Each row is a point on a tangle of strands that fork and nearly touch. The rows are in no order.
Points whose rows are less than 97.2 apart are linked; no others are. Some points are linked to none.
Pogat: [-26 -28  11 -23  29  -3   1 -28  13  32 -33  45 -20  -2   0 -18  30 -24
 -19  17 -13  -9 -37 -14   9  13  22 -14  -2 -31   9 -11  29 -22  -3  17
  39   2 -31  -1   3 -29]
bubu: [ 43  36  -2  11 -52 -14  19  41  18 -22 -32 -20  10  -8  -6  25  32  -6
  23   5   4   5  24   3  -7  -8  14 -10  26  10  -3  20 -13  15  15  -1
 -13 -20  59  26  -3 -13]
Bog: [-18  11  37   5  16 -21 -39 -21 -18 -17  -2 -34  -9 -23  -5  12 -32  -8
  37   1   1   1 -24  44   0 -41   4 -13  38  23   7  17 -30 -12  -2  -3
  27  -9  26 -13  32  32]
daduf: [ 15 -39  26   9  13  12 -26 -18   4  50  31  13  32  28  10 -36 -20  -1
  -6 -27  41 -31 -42   2   0  35   2 -28 -21 -30  -6 -62  43 -40  14  31
  19  14 -16  24 -12  47]
favuv: [-11  56 -22   3  -8  23  18  -1  -3   0  -1 -22  -9 -27 -24   3  15  12
 -33 -38  21  12  18  -3   1  -8  12  15  15 -25   3  50 -22  37   4 -44
 -21  -6  -9  -4  -9 -30]
Kabif: [-39  43   0   3  12 -10 -32 -36 -27   5 -16 -33 -23 -37 -13   9   2 -13
   6 -22  -8   7 -26  32   6 -39   0  -6  28   8  20  41 -25   9 -19 -45
   2   0   9 -18  44 -28]
niku: [-25 -48  15 -14  22 -12  17  -4   3 -21  49   6  -8  21  16 -13 -37  20
  -5  13  12   9  -7 -14 -24  -1  -3  13 -17   1  -5 -30  -2  12  15  26
  14   1 -19 -12 -19  36]
fina: [ 13 -53 -17 -27   7 -11  -9  20   5 -14 -12  40   0  14   3 -17 -13  -1
  26  22 -63   5  48 -35  20  19  -7  22 -10  11 -10 -19  -2 -12 -11  23
 -12  -7 -30 -37 -17  19]
kipon: [-17   9 -24 -16 -14  53  33  -7 -14  -2  14  32   1 -11   6   0  -1   6
 -16  38  -7  -5  27 -10  20  43 -12  17 -16   2   5 -12  18   4 -23 -10
 -12  20 -26   2  15 -32]
tidi: [-40  43 -21  -4  14  -7   6 -20   0   5  18 -20 -19 -28 -24   5   8  10
 -28 -45  19  15  -7   1 -17 -20  18   1  14 -21   4  54 -39  53  15 -33
 -12  -2 -11 -18   4 -32]
Guvub: [  2   2  25  -4 -20   8 -19   8 -18   7  -7 -10   4 -15  -3   0 -17 -14
  28   3   3  -5 -13  34   9  -3  12 -28  26   0  10  -6 -12 -12  34  13
   8   3  21  -5  26  10]
vusus: [ 42  30   1  23 -18 -22  -3  36  13  -6 -60 -17  13 -15  -3  19  45 -13
 -10 -14   6  -9   3   7 -16  -8  21  -5  34  -8   0  26  -9 -19   3   9
 -17 -19  42  18 -17  -1]
Kivad: [-25  -7  14  -5   1 -38  -1 -30   7   7 -27  30 -23   1   8  19  33 -41
  14  30 -34   3 -32  -7  10  -5  -1 -20 -14  15  14  -8   2 -11 -36  -2
  32  -4 -14   3  27 -36]
Rakab: [  7  -8 -21 -12 -26  12  12  29  -3 -20  46 -39   3  15 -13  -3 -39  28
   7 -14   9  34  50  -9   5   3 -10  24   9  -6  -8   2  -8  39  47  -2
 -28  -1   4  -4 -34  23]
nelek: [  3 -57 -13 -44  15 -40   0  13  14 -22 -16  34 -19  11   1  -4   0  -6
  28  15 -54   5  32 -34  -2   8  21   9   4  -4 -12  -6 -22   8  18  30
   5 -12 -13 -30 -31  18]
kuluf: [ 16 -50  -9 -32  -3  15  -6  22  -1  -2 -22  59   2   3   8 -19   1 -13
  18  37 -40 -14  37 -30  26  47   1   8  -8  -1  -5 -31  13 -29  -6  33
  -7   9 -13 -16  -4   9]
Bino: [-46 -25   0 -20  10 -56  39 -36  15 -31  48   8 -30  19  11  11 -15   6
  25  27 -23  25   8  -9 -25 -27   0   9 -22  18  -2  -1 -22  50  -3   3
  10  10 -10  -9  15  -6]
pev: [ 16  -8 -19 -16 -51  11  28  23   0 -11  55   4  20  27  12   9 -14  -2
  22  33  30  16  18 -25  -6  48 -13 -18 -30  15   3 -57   6  35  12  17
 -12   2  24  27   3  12]
nif: [ 11   2  -5  11  37  -1 -31 -20  -2  12 -52  -2  27  -9   4 -10  24  -4
 -26 -39 -38 -29 -19   9   1 -11  -8  21 -10  -7  -5  29   8 -49 -53 -27
 -17   6 -34 -16 -19   3]
Nokep: [  8   5  24  22  14   9 -35 -12 -15  35 -62 -14  -9 -29  -9 -12  30 -37
 -15  12   7 -14 -63  31   0  -5  -2 -10  29 -27  29  -5  33 -62 -26  -4
  21   0   9  22  16 -31]
fova: [ 41   1 -14   4 -28  18  -1  37   9  -6  -6 -20  27   3  -3   6 -10  17
   0 -24  -6  -6  45   1   5  18  -2  26   4  -6  -8   8   4  -2  19  -7
 -39  -2   4   5 -24  22]
Rir: [-25 -11 -21 -28 -15  47  38   1 -16   0  26  40  -9  -1   8  -7  -9  -2
 -16  52   7   6  19 -10  13  46  10  -1 -14 -10  10 -28   7  14   8  13
  -5  20 -15  -4  14 -24]
Kipe: [-11 -27  18   9  31 -37   1  -9  12 -29  21 -26   3  21  16   1 -17  23
  -6 -21   4   1 -20  -9 -25 -32  -7  25 -17  20 -10   7  -7   2  -3  -7
  15 -17 -22  -4 -31  55]
Mafu: [  3   1 -11  12 -21  22  -4   9 -18 -11  -4  18  13  -5   7   4 -17   1
  21  27 -33  -2  34 -10  25  13 -25   7   0  33   2 -16   1 -28 -27  -3
 -10   3  -5 -18   9   2]
zurez: [ 35   4 -23 -30 -43  34  26  24   7  10  52  10  22   4  15 -12  -8   5
  -5   3  45   3  23  -6   1  53  -8 -25 -42 -17  12 -60  21  40  24  13
 -18  12  12  31  16   7]
mumi: [ 18  11   6   7 -25   0   1  -3  18  36  33  -1  14  16  16  -7   0  -6
   3  -6  68  -5 -36   8  -7  11  -4 -59 -21 -16  11 -66  37  15  35  14
  35   0  23  41  14   3]
fuli: [-26 -21 -16 -18 -12 -34  25  -5  -1 -40  27   4 -19  10   8   3 -19  10
  37  36 -34  27  34 -19   3 -13  -4  12   1  22  -2  -5 -22  37  11   2
   5  -8  -4 -17   0   2]
Por: [  0  -7  13  14  14  30   1 -12  -1  28 -37  44  22  -5  11   1  33 -17
 -23  31  10 -30 -27 -16   5  39 -17   5 -17  -7   3 -28  58 -57 -60   7
  16   6 -19  40  -5 -22]
Gilu: [ 22  48  -8  24 -13 -20 -24  33  -2  10 -39 -36  17 -23 -15  15  40 -16
 -22 -35  32 -12 -14  24 -20 -15  36 -20  47 -25  11  32 -32  -6  26  14
  -7  -2  48  13 -17 -15]
pufun: [ -3  50 -16  11 -20  75  22 -13 -15  -5  29 -20  -1 -11  -6  -3 -11  24
 -25  -7  13  14  48  -4  25  19 -44  42   3  -8  -6  18  16  -1 -22 -57
 -22  15 -19   8   0 -24]
niran: [-19 -45 -10 -16   2   6  35   4   0 -20  53  16  -5  31  22  -7 -29  13
 -14  35  13  17  12 -32 -17  19  -5  10 -33   8   0 -46  -2  18  -2  20
   1  -1 -13  -6 -27  22]
kekab: [-24 -19 -24 -16 -13 -17  32   0  -3 -39  54 -13 -15  19   8   2 -38  18
  18  30 -11  47  47 -28   1  -5 -26  32  -4  16  -4 -12 -15  48  16  -4
 -14  -6  -1  -8 -19   7]
gamir: [-17   0 -11   3  21 -13  31  17  19 -26  45 -32 -23   1 -12  -8 -14  29
 -32 -39  46  24  -5 -16 -42 -41   9  -3  -8   1 -15  38 -32  61  24 -10
  13 -20  12  -1 -32   6]
koto: [  1   4  16  14  17  30 -12  -8  -6  39 -55  19   0 -24  -1 -13  43 -25
 -38  16  16 -26 -48  13   6  20  -4   0   2 -30  19 -13  61 -50 -35   3
  22   7  -9  38   5 -34]
Komi: [  1  12  13  15 -28  12  11  -8  -5  26  50  -6  24  23  16  14 -13  -9
  10   5  66   2 -35  -1 -20  26 -12 -49 -25   9   5 -62  23   1   2  18
  19  -1  22  38   8  18]
Sovi: [ 14 -19  27  17   0  -9 -20 -10  17  45  18 -10  14  23   4 -18 -11   1
   0 -22  51 -19 -49  12  -1   5   9 -37  -4 -25   1 -50  38 -13  39  25
  34  -4  11  32  -2  28]
faliv: [-22  15  30  31 -15 -25   6  -3   3 -19   8 -29  -5   8   6  15   7  -8
   6  22  42  11 -59   3 -17 -36  -1 -26   7  23  10  -8   1   9   8  -2
  43 -26  28  36   8  -4]
loril: [-13  21  -8  11  13 -29   8 -25   7 -22  18 -37  -3  10   0  12  -3  21
  -8 -51  -6  13   9 -18 -20 -27 -17  35 -10  13 -10  41 -17  23 -16 -55
 -15 -16 -24 -13 -23  10]
tedu: [-21   6 -14  -8   4 -30  22  11  12 -11  -7   5 -21  -8  -4  -1  29   0
  -5   6  24  14 -26  -9 -20 -29  38 -22  21 -11  -1  30 -31  48  47  19
  26 -20  22   5 -17 -23]
Sukep: [-17  20  -6  -3 -32  18  37  11  -3 -20  16 -10 -10   0  -2  10   2   7
 -11  22  17  19   6  -6  -1  -9   6  -5   2   4  10  12  -9  37  21 -18
   3 -10  10   9   8 -26]
gudo: [ 15  14 -33   8  -1 -39   2  13  16 -20 -25  -2  -5   1  -9  20   9   5
  23 -23 -44  15  52 -28   2 -19  -2  32  12  14 -12  33 -27  14 -14 -19
 -21 -26  -8 -22 -29   1]
dapa: [-39 -15  31 -24  59 -50  -3 -50   4  -1  31 -10 -35 -12  -2   5 -12  24
  17 -19  -6  -4 -18  14 -34 -40  23  16  -2  -9 -13  32 -30  43   6  21
  17  16 -19 -24  24  21]
Nuf: [ 16  -4  -9 -20 -16  23   3  26   7  24   3  -2   6  -4  -4  -9   1   7
  -4 -18  22  -6  -5  21   1  17  27 -22  10 -33  -2  -1  -1  21  67  28
   0   7  10   1   1   2]
Sel: [ 14 -22 -26  -6  13 -13   7  31  17 -20  -5 -12   9  14  -7   6   1  18
 -22 -35 -10   9  34 -32 -12   1  13  39   0 -11 -14  21 -22  17  17  -3
 -22 -16 -25 -10 -67  33]
Paviz: [-46  24   8  -9   6 -27  -2 -32 -12  -8  -4  -8 -29 -26  -6   8   5 -15
  13  -3  -9  12 -27  21   0 -34  11 -13  17   8  15  31 -25  29  -2 -19
  13  -2   1 -11  35 -29]
refi: [ 13 -22  13  15  33  48   2   9  12  32   1   6   4  21   7 -30  10   4
 -59 -34  48 -25 -45   1  -6  13   6 -10 -24 -25  -1 -24  50 -13   5  13
  25   5 -19  19 -42   3]
geru: [-23 -25  12   6  58 -21   3 -26  24  22   4   3 -25  18   7 -20  25  -4
 -60 -39  33  -4 -68  -9 -28 -25  12   0 -28 -20  -2   3  24  10 -11  -2
  32  -7 -33   0 -30  -4]
Tov: [-20 -29  -8 -37  -5  34  30   1  -2  12  -1  53 -20  -1   4 -22   7  -9
  -8  51  11   0  -1 -13  14  41  26 -16  -4 -28  10 -29   7  19  42  34
  23  21   1  -7  19 -31]
ton: [ -8  35  -8  20   2  12 -17 -24 -20 -10   5 -41   3  -2   5   5 -23  19
  10 -26 -19   9  26   6  16 -20 -30  30  22  15  -5  28 -12 -17 -12 -50
 -13  -1  -3 -24   2   8]
nipu: [ -2 -49 -12 -16 -11   0  11  16 -14 -18  41  14  14  24  11  -9 -34  15
  15  29 -16  13  33 -31  12  35 -15  24 -15  14  -1 -42   0   6   3  24
 -24   7 -16 -16 -20  34]
Mazur: [ 21 -13   6  13 -25   6  -5  16  -5  -1  -5  31  26  12  17   8   2  -5
  33  36 -11  -9  18 -20  13  36 -13  -7  -8  26   1 -46   9 -30 -21  19
  -6  -1   8  11   7  12]
Rop: [-13  11   7   2   0  -1  12  -4   4  -1 -25   3 -10  -9   1   2  35  -6
 -32  -2  18   1 -37  -4  -7 -12  13  -6   2 -10  11  11   7  11   1 -11
  17 -18 -11   9  -2 -24]
kebo: [-33 -23  30   1  27 -55  -7 -41  -3  21  -2  12 -24  25 -19  22  21 -27
  15 -31 -42  -9 -39   5   7  -6  12  16 -26  29  -5  33  -2   0 -39 -24
 -15  33 -21 -22  25 -29]
tuzu: [ -3   2   5   6   9  57  19  -1  -4  30  -5  38   6   4   9  -1  28 -13
 -44  24  47 -23 -28 -12   1  48  -2  -4 -30 -12   2 -39  61 -25 -34  11
  22   8 -13  47 -10 -25]
ranot: [-23  44 -14   8  19  -4  -7 -44 -12  -4  20 -44  -8   1  -6   4  -5  19
  -3 -58  -7  13  15  -2  -1 -21 -20  35  11   3  -8  45 -17  10 -13 -68
 -20   1 -16 -22  -6  -8]
deve: [ 20   6 -30   3   6 -17  11  17  21 -16 -24   2   7   2  -9  15  20  15
 -14 -31 -27   7  43 -33  -3  -3   3  42  -1  -6 -12  33 -16  11 -16 -23
 -30 -19 -28 -14 -42   7]
mevu: [-16   1   7  12  28 -53  -3 -19  13 -30  17 -37   3  15   8  14 -15  26
   5 -41  -4   4  -2 -12 -28 -39  -8  35  -6  23 -13  35 -21  20 -14 -26
   3 -21 -20 -18 -24  46]
vegi: [-40 -23  -6 -26  30 -43  38 -32  26 -15  47  11 -35  17   2   3  -3  16
  -9 -11  -2  19  -4 -13 -36 -28  17  14 -24  -5  -9  22 -25  62  13  -6
  -2   8 -16 -11   0 -15]
Gove: [-22  27 -26  -3 -17  63  26 -15 -21  -5  40  -2   3  -6   0  -6 -23  20
 -21  14   1  14  46  -3  22  33 -32  32  -8  -6   3  -1  15   9  -9 -27
 -23  25 -24  -4  -1 -19]
menog: [-20  25   2  -6 -15  36  -3   6 -23   8 -10 -16  -3 -28  -6   3  -5  -2
 -10   1  10  -3 -13  27  18  -5  16 -15  29 -14  12  18 -13   5  26  -7
  -2   5  11  -8  26 -25]
luzu: [-26 -28  20 -19  15 -26   1 -26   7   9 -27  42 -26  -2   0  -5  12 -31
   7  31 -20  -3 -27 -13  12   3  19 -24   5 -14   8 -18   6 -18   2  20
  48  -6 -12  -6  11 -15]
Vog: [ 24   7 -21 -14 -21  77   6  19 -20  14  14  14  21 -18  -5 -23 -25  15
  -7   3  -4 -14  58  18  36  58 -22  36   1 -14  -2 -11  30  -5  -1 -10
 -43  34 -13   5   4  -2]
podu: [-24  30 -21 -20 -16  28  13   1 -23  -2  -3   4 -28 -33 -17   0 -12  -4
   2  10 -12  14  28  21  25  -5  20  -7  34 -15   7  33 -29  29  32  -9
  -5   7   7 -24  28 -36]
dod: [ 19 -27  19  -2  23  -8 -46  -7  -2   9 -47  29   4   2   2 -18 -12 -16
  16  -2 -52 -19   1   0  11  -2  -8 -13   7   8  -8  -6   1 -71 -24  16
   4  -5 -13 -29  -7  30]
gavuf: [ 10 -11 -19  -2 -51   6  33  27   1 -33  33  -5  11  23   8  17 -12   7
  34  51   5  25  45 -28   9  29 -13   8 -12  29  -2 -37  -4  36   7   8
 -14 -11  24  15  -4   1]
gumi: [-40  -5   5 -14  44 -61  16 -40  15  -7  42  -6 -33   4 -14   9  -3  16
   8 -44  -6   8   0  -1 -42 -32  24  18  -6  -7 -16  50 -35  68  12  -3
 -14  14 -12 -16   0  -5]
kava: [-12  -5   3  -9  22  -5  -2 -11   7  22 -40  21 -10  -9   3 -11  41 -13
 -36 -17  -6  -6 -39  -4  -1   1  19   1  -3 -33  10  18  13 -11  -2   0
  12  -1 -29  -3 -10 -21]
nago: [-17  25   8   9 -16  32   6   4  -9  -7  -2 -25   3  -8  -3   8   3   7
 -29  -1  25   1 -20  14   1 -15   2  -6   7  -1  10  13   2   9   8 -23
   1  -8   5  11  12 -15]
Zolu: [ 39  25  -5  53  19  10 -43  -7 -15   2 -33   9  24   0  -1   1 -10  -3
  15  22 -48  -9  16   4  15 -20 -48  -2  -5  49  -9  -9   9 -77 -75 -14
 -18   5   3 -21  30   4]
dusi: [ 13  31 -13  25 -18  24  -8  -2 -15 -10 -10 -11   5  -7   1   6 -16  13
  17   5 -31   4  49   1  25  -4 -37  28  22  26  -2  10   1 -26 -24 -34
 -22  -1   4 -18  14  -4]
Sasu: [ 42  30   3  -8 -49  11  -4  18  11  16 -12 -13  24 -17  10   3  18 -10
  15  -5  28  -9  -6  36   2  10   7 -41   5 -24  13 -19  16   6  42   5
   0   0  38  35  36  -6]
guv: [ 37  23  13  25 -23  51 -26  -1 -22  22 -13 -22  44 -15  10   6   0  -3
   0   2  13 -30  -6  45  14  18 -24 -17   6   3   7 -18  29 -48 -29 -17
 -29  24  22  28  34   1]
dez: [  0 -19   7 -14  29  -5 -45 -27  -4  17 -34  39  -7   2  -5 -14  -9 -24
  12   6 -66 -12  -3   9  15 -11 -16 -13 -14  14  -4   8  -2 -59 -53   1
   8  15 -30 -37  12   5]
pelap: [-27  28  11  -4  32 -19 -52 -27 -23  -3 -16 -35 -16 -32 -12  10 -19  -7
  20 -23  -4   0 -20  43   0 -48  13  -4  40   6   7  44 -42  -3 -11 -14
  19   0  13 -29  29  15]
kubip: [ -4   7   3   6  -4 -27   6  18  15   3   2 -18 -10   1  -8  -1  14   4
   2  -4  48   7 -40   5 -18 -32  36 -29  16  -7  -7  16 -18  37  57  29
  32 -15  37  15 -15  -4]
pir: [ 32   1 -17  -1  15  31 -43   8  -8  10 -46  59  -7  -7  -9 -27 -18 -12
  10  28 -64 -19  50   5  29  14 -33  -2 -10  19  -3   9   8 -60 -50  10
 -27  13  -9 -27  22  -2]
Fubik: [-21  18 -10   8   5   2  16   5   0 -23  40 -49 -15   0 -12  -1 -26  32
 -18 -33  30  22   7  -7 -21 -35   2  12  10  -4  -6  35 -25  44  25 -25
  -1 -15   6  -7 -23  10]
dit: [ 32 -17 -18 -19  -2  37 -17  28  -6   5 -34  65  -3 -16   0 -22 -12 -13
  17  36 -50 -17  61  -6  38  41 -12   5  -9  13  -6 -10  11 -37 -29  19
 -23  14   2 -15  23  -9]
budak: [-30 -15  20   1  22 -51   3 -37  11   7  -3   1 -10  19   2  12  32 -16
  -7 -25 -16  -4 -49  -5  -9 -15   3   3 -34  14   4  16   5   4 -30 -22
   8   4 -31  -2   6 -18]
ruru: [ -1  59 -11  14 -11  59  21  -7  -3  -3  14 -33  -7 -14 -20  -7   3  23
 -44 -38  29  14  24  -6   7   0 -23  31   0 -18  -5  42   7  16 -19 -67
 -20   1 -15  10  -9 -25]
ravo: [-18  -9  16  -7 -24  11   7   3 -18  -3  23   4   1  -3   2   0 -24  -5
  22  29  11   1 -12  17  12   9   7 -26   6   4   8 -26  -8   3  35  22
   9   9  13  -1  25   4]
Gobuz: [ 11  41 -20  16  -4 -10 -20  43   4  16 -11 -21  20 -24 -21   7  34  -4
 -24 -37  40 -14   0  16 -14  -9  48 -20  38 -41   5  35 -43  14  53  25
   0  10  32   9 -22 -19]
Ruma: [ 48 -14  22  19  -4 -10 -36  14   7  12 -36 -15  35   6   8  -6   6  -4
  13 -26 -14 -25  -6  17  -2   5   2 -15  14  -8  -7  -9   6 -60   2  10
 -17  -3  19   5 -14  45]
pimob: [-47   6  18 -11  18 -39   0 -52 -13  10  16   1 -37   3 -11  24  -2 -19
  16 -15 -32   5 -20  21   6 -19   7   0 -12  18   4  36 -14  22 -20 -26
  -3  31 -14 -21  47 -33]
fop: [ 14  28 -18  -8 -20  13  -7  36   0   8  -7 -24  12 -17 -14   8   3   1
  -4 -29  14  -8  20  20  -4   2  34 -15  28 -29   2  30 -32  18  55  13
 -15   6  26  -2  -9   2]
sir: [-31 -16  24   7  40 -49   1 -37  22   5   2   1 -20  19   9   1  33  -9
 -28 -23  14   4 -68  -8 -24 -26   7   1 -26  -3   5   8  13   9 -22  -7
  31 -12 -28   8 -14  -3]
gilem: [ -5   4  -7  -5 -41  19  28   8 -14  10  64   3  19  25  19  19 -21   1
  18  28  53  18  -5 -14 -21  48 -12 -35 -30  18   1 -59   7  15  -6  25
  -5   5  26  24   7  15]
tuk: [ 25  -1  13  11   5  61   5  14   6  39   9  12  14   8   6 -16  17  -7
 -49 -19  66 -31 -37   9  -6  33  -7 -18 -31 -20   8 -45  63 -12  -4   5
  18  13   0  40 -15  -9]
Vup: [ 10 -38 -14 -24   4 -31  13  25  18 -20 -17  14  -8  11  -2   2   8   2
  12   3 -20   5  15 -25  -9   1  37   7  11 -12 -11   1 -19  15  38  29
   8 -16   3 -10 -46  23]
nimo: [-12  10  42  39  -5 -22 -21 -17 -11  -2 -14 -34  11  -5   3  20   2 -20
  12  21  23   1 -64  18  -4 -27  -8 -18  19  20  18 -12   1 -35 -17  -8
  38 -20  22  31  18   6]
til: [ 43  -3   1  20  -9  -4 -17  31   8  -3 -32 -15  32   5   7   8   6  10
   4 -24 -16 -17  21   7  -4   3   2  14  16   2  -9  12  -1 -33   6   0
 -33 -10  10  -6 -30  34]
Fak: [ 43 -13   5  18   3 -19  -7  22  26  -8 -66  31  10  11  15   3  32  -6
   9  18 -42  -9  17 -27   6   3  -8   8  -1  17 -12  -7  12 -47 -35  11
  -4 -28   2  -3  -4   1]
neba: [ 39 -16  -4   7  25 -16 -28  13  22   1 -68  33   5   2   2 -12  20 -14
   1  -1 -58 -16  23 -14   7  -4  -7   3  -7  13 -10  14   3 -62 -43  13
 -13 -16 -12 -24 -10   9]
Dofe: [ 27 -22 -29 -27 -24  46   4  31 -19   6  15  26  20  -8  -5 -25 -31   8
  11  15 -24   0  70  -9  42  63 -20  37   0  -5  -2 -24  20   0   3  13
 -50  28  -9  -3   1   8]
sisan: [-24 -22 -12 -19  -7  10  24   5 -11 -26  59 -21 -15  13   2 -11 -48  30
  -3   6   7  29  34  -5  -6  -1 -14  27   4  -3  -5  -6 -10  40  33   4
 -12   4  -4 -15 -15  13]
piv: [ 45   5  16  57  16  15 -33   0 -19  10 -47  -1  41  -3   3   3   9  -7
   4  25 -25 -26 -12  10  10  -5 -39  -5   1  33  -4 -21  25 -91 -75  -3
 -16   6  16   5  23   6]
vola: [ 50  31 -16  35  15  16 -46   7 -11   3 -48  25  -3   0 -11 -12 -17  -5
  13  24 -61  -6  50  13  19 -20 -43   0  -5  36  -7  11   8 -62 -60  -6
 -31  -6  15 -23  37  -4]
mis: [  9  -1  -6   9  31   5 -46 -36  -9  27 -36  30  11   5  -8 -12   3 -20
   4  -3 -70 -19  -3  13  18  -4 -31   1 -32  22  -7  18  12 -58 -77 -21
  -9  36 -37 -35  20 -14]
sifad: [-45 -13  15 -20  -2  -9  22 -15  -8 -12  26  16 -25  -4   4   1 -24  -1
  24  51  13  12 -20  10  -2  -8  18 -29  12   2   3 -17 -20  25  33  33
  36   6  17  -4  30 -15]
Povu: [ -4   3  16  24   1 -54  -5 -24  14   4 -34  13  -4  14   5  29  48 -31
  15  16 -38   0 -34 -12   4 -17 -18  -1 -27  39   7  -2  12 -22 -69 -21
  14 -11 -17   3  28 -41]
Dob: [-34  27 -23 -10  15 -37  12   2   4 -15   8  -6 -19 -25 -19   8  10   9
  -6 -20  14  12  -2  -5 -22 -33  34  -7  24 -15  -2  51 -52  57  33   3
   6  -9   6 -10 -11 -21]
Bigek: [  4  -1   6  16  20 -26 -28 -25   8  26 -38  29  -4  11  -5  13  32 -35
  12   5 -62 -12 -17   1  19 -12 -19  -3 -43  35  -1  11  14 -43 -78 -18
  -7  11 -24 -14  33 -37]
Fot: [ 27  18   8  42   3  46 -26  -7 -27  15 -32  -7  47 -15   3   9  11  -3
  -7  19   1 -30 -16  25  13  12 -37  -3   1  19  -1 -20  30 -71 -65 -13
 -23  24   8  21  26  -2]
miku: [-22 -24  28 -18  15 -36   7  -9   0 -15  18  -2 -23  -8  -1  -4 -24  12
  37  21   6   4 -13  12 -10 -27  24 -11  25  -2 -10   4 -27  26  48  46
  36  -1  11 -11  14  23]
Sefad: [ -3  13 -18   1  -8  -1   5  27  -1 -21  42 -53   0   4 -21   8 -31  30
   1 -40  20  24  37  -4 -10 -15   6  19  24 -13 -15  32 -31  37  47  -5
 -15 -10  13  -5 -38  27]
San: [ -9 -13  43 -12  23 -41 -29 -14  -4 -15  -2  -6 -18 -19  -7   3 -31  -7
  51   9 -11  -1  -9  27  -4 -32  21 -10  36  13 -11   9 -37  -4  23  41
  37 -10  17 -19  14  46]
kamep: [-11 -27 -14 -18  16 -33   9  17  10 -29  18 -14  -5   8  -4   5 -17  24
   2 -17  -5  11  16 -17 -24 -21  23  24  15  -7 -15  17 -29  34  37  18
   1 -13  -9 -12 -44  37]
guso: [ 27 -38 -24 -25 -27  15  10  35  -8  -8  26  17  23  16   4 -14 -26   9
  19  21 -16  15  58 -26  33  54 -16  31 -11  -2   2 -42   9  21  15  20
 -47  14  -2  -1 -13  20]
Girud: [ 38   7 -17 -13 -41  33  14  39   9  -8  41 -33  17   9 -10  -5 -23  24
  -2 -22  18  18  51  -3   6  23 -16  22 -11 -10  -7  -4  14  31  30 -13
 -40   1   0  11 -24  22]
gov: [ 10   1  35  31   5  -7 -42 -15 -15  29 -37 -28   0 -17  -8   7   7 -32
   9  15  16  -8 -66  33   5 -14   1 -27  36  -8  24 -18  14 -57 -12   0
  31  -7  23  23  23  -6]
vanu: [-14   2  19  24   2 -27  14   6  17  -6   7 -19 -18  19   7   0  16  -6
 -13   7  56  13 -57  -4 -23 -35  13 -27   1   8   4  -6   8  29  30  11
  49 -29  31  30 -18  -5]
fas: [ 41  43   5   4 -47  42 -12   8  -8  22   3 -22  39 -23  14   9   8  -6
   5  -7  29 -26  -1  42   7  21 -17 -34   0 -17  13 -28  28 -18   1 -13
 -24  14  26  37  45  -2]
beges: [ 40  -1 -14 -30 -33  27  11  25  16  18  12  17  15  -2  11 -15   6  -1
   1  -3  25 -13  10   8   6  41  10 -20 -17 -33   7 -37  24  25  51  20
  -9  12  11  20  11   2]
Mivi: [  5  -1 -20 -12 -38  18  40  25   4 -32   5  -3  -5   5  -4   7   1   9
   7  31  -1  18  39 -15   8  11   7  11   0   7  -2   0  -6  35  17 -11
 -11 -14   9   9  -8 -13]
difa: [-31 -30  23 -14  45 -22   8 -24   9 -17  36 -12 -17   6  12 -10 -26  28
  -6  -4  11  -2 -18   4 -30 -30   8  15 -11  -1  -8   9 -13  21  10  15
  21  -1 -23 -15  -2  36]
vesu: [ 26  27  -1  -5 -52  10  20  32   7  -5 -19 -10   2 -13  -8  15  31  -9
   7  12  25   0  -2  17   2   1  22 -25  16  -5   3   7  -1  27  40   2
  -2  -8  45  31  12 -27]
Lemi: [ 31 -14  22  22 -16 -10 -10  14   4  -5 -36  18  15   6   9   7  15 -17
  23  26 -17 -14   4 -10  12   5  -7  -9   4  22   2 -26  12 -46 -15  13
   3 -17  18   9   2   8]
vepe: [-10 -34  12  -5  50   9   1   0  12  17   4   9  -6  17   7 -23   6  16
 -54 -34  25 -18 -45  -8 -18  -6  18   0 -14 -30 -10  -1  18  -8  15  18
  25  -4 -34  -3 -44  18]

Follow the links from the first point to the second, and from the first to the third. Name the last point that the two ways share.
geru / Komi / Povu: nago
mumi / podu / neba: nago
Komi / fas / geru: pev
gumi / gamir / til: Rakab
gamir / niran / Mafu: difa

A fork is a point with three links. Follow the links from the first point to the second and name the forks in between, in order.
beges / menog: pev > nago
Fak / San: nago > menog
Sefad / niku: Rakab > difa
Nuf / sir: pev > nago > menog
Kabif / Rop: menog > nago
dod / guso: difa
nago / geru: menog
Guvub / Fot: menog > nago > pev
dapa / gamir: Rakab

A fork is a point with three links, a tip a point with one. Leave the first point through the second and follow the links. Name the first fork or tip that comes.
Povu / Bigek: difa
Fot / guv: pev
Nokep / gov: Tov
bubu / vesu: gudo
Fak / neba: nago
vepe / geru: menog

Name the points in between on the shortest way along the links from the first point to the second, in order.
tuzu / ravo: tuk > refi > vepe > geru > sir > budak > kebo > pimob > Paviz > Kabif > pelap > Bog > San > miku > sifad
ton / Sefad: ranot > loril > mevu > Kipe > difa > dapa > gumi > vegi > Bino > fuli > kekab > sisan > Rakab
Sovi / Rop: mumi > Komi > gilem > pev > gavuf > Mivi > Sukep > nago
guso / neba: nipu > niran > niku > difa > Kipe > mevu > loril > ranot > ton > dusi > Mafu > Mazur > Lemi > Fak
miku / Povu: sifad > ravo > Guvub > menog > nago > Rop > kava > Pogat > luzu > Kivad
